The views of a scene show one set of named points, each view turned or mirrored, and shifted as a whole, with a little noise and some points left out.

Scene 1
View 1
z101: [ 16  21 -23  10  -6 -30 -29  13  16  -5   3 -24   2 -11  18 -10   1   2
  16 -46  32 -12   5]
z296: [  2  15 -12   7  -8   1 -16   5   6   2  11 -27  -3  -8  20  -7  -5   3
   2 -29  14   3   4]
z929: [  4  19 -26  -3  15  -8 -23 -11  20 -26  26   6  22  -9  11  21  -4   2
 -14 -18  -1  -7  19]
z354: [  7  10 -26  -1  12 -18 -15   7   6 -19  14  -9   9 -13   2   8  -2   1
  19 -16  16 -10  14]
z576: [ -6   1 -13  -2   4   8  -2  11  -7  -5  13 -21  -6 -11   5   1  -7   4
  13  -6   8   1   8]
z314: [-15   0  -3   5   4  41   0 -24   3  -2  34 -23   8 -15  20   3 -18  -1
 -21 -10 -18  29  12]
z983: [-12  -4 -11  -7   8  17   6  14 -14  -2  13 -19 -13  -9   3   4  -7   7
  12   7   3   3   9]
z579: [ -1   1 -14  -3   4  -5  -1  22 -11  -3   6 -24 -13 -11   1  -4  -4   6
  28  -5  18  -6   7]
z515: [ -6  16  11  18 -41  20 -13  17  -1  41  -1 -60 -29   0  45 -34 -10   5
  -3 -45  17  20 -15]
z859: [-24 -10  -5 -11  18  46  15  -7 -15  -5  31 -11  -1 -11   4  16 -15   4
 -11  23 -24  20  15]
z134: [  1   7 -23 -11  11 -13  -7  22  -6 -12   6  -6  -6  -6  -2   9   2   7
  22  -1  16 -16   9]
z523: [ -9  11 -10  -7   0  16  -9  11  -2   3  14 -12 -11   3  17   5  -4   7
 -13  -4  -3  -2   4]
z135: [  1   4 -13  12   1   5  -8 -10   7  -8  21 -31  10 -21  13  -4 -12  -3
  10 -29  11  13  11]
z442: [  6  13 -20   4   6 -11 -19  -1  12 -14  16 -14  11 -13  12   4  -5   0
   6 -27  13  -3  12]
View 2
z576: [-17 -10   4 -15   3   8  -2  -3  -6 -17  -3   4  -1 -14 -16 -14  -2  31
   0 -27  11  -2  17]
z579: [-23   0  -1  -8   4  22   5  -3  -5 -20  -4   2   6 -17  -6 -11  -7  35
  -6 -36   9   0  22]
z134: [-11  12  10 -10   4  18  12  -4  -3  -7  -2  12  10   2  -1  -6  -2  34
 -11 -31   9   4  22]
z442: [ 12  -7   5 -23  -4   9  -5  -2  -6  -6 -12   3 -14   5   6 -16  -5  20
 -11 -25   4 -17  18]
z296: [ -7 -20  -3 -20   3  15  -5   1 -16  -9 -18  -6 -18  -8  -6 -21  -2  11
  -7 -30   7 -22  16]
z101: [  8  -6 -12 -20   3  32   2   2 -13  -5 -25  -9 -16   4  25 -17  -6   7
 -27 -40   2 -28  26]
z354: [  7   5   8 -19  -2  11   0  -4   1  -9  -4  10  -1   6  11 -11  -6  31
 -13 -28   5  -7  21]
z523: [-14 -18   9 -14  11   7   5  -2 -22  -3 -15   5 -12  -1 -31 -18   9   8
  -1 -22  15 -11  11]
z859: [-23 -23  27 -17  -3 -28 -12 -11  -5 -18  14  15  -1 -16 -58 -16   4  45
  28  -1  17  11  -1]
z515: [-39 -53 -30  -9  15  31  -4  10 -42 -24 -39 -29 -30 -40 -31 -33   3 -12
  -3 -41  13 -34  15]
z314: [ -5 -42  16 -29  -9 -27 -24  -7 -11 -14   0   2 -27 -12 -44 -26   0  23
  21  -3  11 -15  -4]
z983: [-27  -8   8  -9   4   6   1  -5  -7 -18   2   8   4 -18 -28 -11   0  35
   8 -23  13   6  14]
View 3
z134: [  4  12   1   4   6  10 -13  -1  31 -12   0   6  30 -18   9 -10  -2   6
  -4   7 -17  -6 -12]
z135: [  0  -8   4  17 -13  29   5   4  14  -7  -6   8  10  20   2  18  20  -3
   5 -15  -1 -18 -20]
z983: [  9   3  13   2   5  15 -11  16  12 -28  13   0  27   7  23  13  -5  12
   5   6 -19 -18  -8]
z579: [  4   1  -1   2  -1  25 -14  15  31 -23   0   0  24  -8   8   5  -1   4
   7   1 -23 -12 -10]
z859: [ 12   7  33   8  13  -4   0  18 -16 -28  26   8  27  42  43  28  -1  25
  -1  13  -6 -27  -6]
z354: [  1   7  -1  15  -3  12  -3  -9  31  -2 -10  11  24  -7   3  -7  11   3
  -5  -1  -4  -6 -19]
z101: [ -1  -5 -11   6 -25  41  -1 -15  33   0 -14   1  12 -24 -17  -9  15 -17
   1 -24   2  -9 -27]
z314: [  7  -5  27  14  -7  13  12   6 -21 -16  18   8  12  47  27  32  14   9
   0 -10  13 -32 -18]
z515: [  5 -33   6 -20 -39  76  -3  17  -4 -40  20 -24   0  -4  -3  30  -3 -22
  21 -44  -9 -39 -22]
z576: [  6   1   8   4  -2  20  -7  10  17 -20   6   2  21   5  14  11   1   5
   6  -1 -12 -16 -12]
z929: [  3  14   9  18  -3  -2   6 -22   9   5  -1  17  23   7  12  -7  16   5
 -15   0  16 -10 -20]
z442: [  1   2   1  15 -12  21   4 -12  19  -1  -6   9  16   1   3   0  15  -3
  -4 -12   4 -12 -22]
z296: [  3  -7   4   3 -18  35  -1  -2  10 -13   4  -2  12  -2   1   9   9  -8
   4 -19   0 -20 -22]
View 4
z515: [-15 -24  36  13  57  -4  48  15 -41  43  19   7  13  -6 -11 -39  -4  10
 -16 -43   2  -6   1]
z442: [  4  -1  11 -18  13 -16  21  14 -10   0  -8 -13  12 -28  -6  13 -19 -14
  10  -5   5 -10  28]
z354: [  7   5   5 -16  13 -12  18   8 -13  -7 -22 -14  10 -23   1  24 -17 -25
  13  -3  -5  -1  35]
z101: [-10   1  12 -19  21 -20  45  21 -16  11 -14 -24  14 -21 -16  20 -31 -13
   3 -27  -8 -20  19]
z296: [ -1  -5  17  -5  26 -10  27  13 -20  10   0  -6  10 -20  -5  -2 -13  -8
   2 -16   4  -8  21]
z576: [  9  -3  12  -3  28  -4  15   2 -24   2 -13   2   6 -14  10   1   0 -18
   8  -5  -3  12  31]
z929: [ 12   3   3 -17  -3 -11   4   8  -3 -16   0 -12   5 -33  -1  18 -15 -23
   8  11  12  -7  38]
z579: [  4   2   8  -2  33  -3  24   0 -27   6 -26  -1   6  -8   9  11  -2 -22
  10 -14 -18  14  30]
z523: [  5  -5   9   6  17   6  12   1 -21   0  14   6  -6 -15   2  -5  -1 -20
 -12  -5   5   5  31]
z859: [ 27  -8  11  12  17  14 -16 -12 -24  -8   7  24  -5 -19  23 -15  22 -24
   6  18  13  30  42]
z314: [ 22 -21  28   4  15  -2 -11   4 -20   1  28  18   9 -36   7 -35  12  -1
   7  15  37   6  29]
z983: [ 13  -2   9   5  29   5   9  -6 -28   1 -12  10   1 -11  14  -2   9 -22
   4  -2  -6  19  34]
z135: [ 10 -11  22 -15  27 -18  16  12 -19   6 -10  -4  22 -31   1  -5  -9  -4
  19  -5  12  -2  24]
View 5
z296: [ -1 -17 -15 -32  -9   3  -3 -14 -12   1  12  -1 -16  -1   7  -5  -4  15
  -5  -4  -5  12  -3]
z859: [  0   7 -13 -15  31  13 -22   6 -55   1 -23  -2  -5  -4 -15  26 -23   9
  18  34 -34  10 -10]
z314: [ -3  -4 -20 -26  10  12 -26 -18 -55  -1  -8 -18 -24  -9 -17   8  -7  24
   0  16 -28  16  -4]
z515: [  6  -9 -29 -50 -33   0 -18 -60  12  13  16  14 -24   5  31   7 -21  42
   5  -5  18  21   9]
z101: [ -6 -24  -5 -24 -13   3  18   1  19  -5  32   1 -16  -1  15 -23  10   3
 -15 -31   9  -3 -10]
z442: [ -8 -17  -5 -19   4   7   8   8 -10  -8  17  -9 -16  -4  -3 -14   8   3
 -11 -15  -8  -2 -13]
z579: [ -3   6  -4 -13  12  11   6   9   8   1  11  14  -6   4  12  10 -15   0
  14  -4   4  -5 -19]
z576: [ -2   1  -6 -15  13  10  -3   5  -9   1   5   5  -8   1   3   8 -13   6
   9   2  -6   1 -14]
z523: [  4 -20 -17 -30   5   2  -2   3 -22   5   0   7   2   5   6   7 -13   7
   1  14 -20  10  -2]
z134: [ -3  -7   1 -11  16   7  15  29   2  -1   9  12   4   4   7   1  -7 -10
   5  -4  -7  -9 -19]
z135: [-10  -1  -8 -19   3  11  -7 -10 -18  -6  13 -12 -28  -7  -6  -6   3  14
  -2 -12  -4   2 -14]
z929: [ -7 -26  -4 -14  15   7   9  28 -32  -9  10 -12  -7  -5 -11 -13   9  -7
 -15  -5 -26  -1 -15]
z983: [  1   5 -10 -16  19   9  -3   8 -14   3  -2  10  -1   3   5  17 -19   4
  17  11 -10   2 -14]

Which points are out of place in each view (at most two, in the order of its rows)? Write none if all are in place.
view 1 | z929
view 2 | z523
view 3 | none
view 4 | z859, z314
view 5 | z296
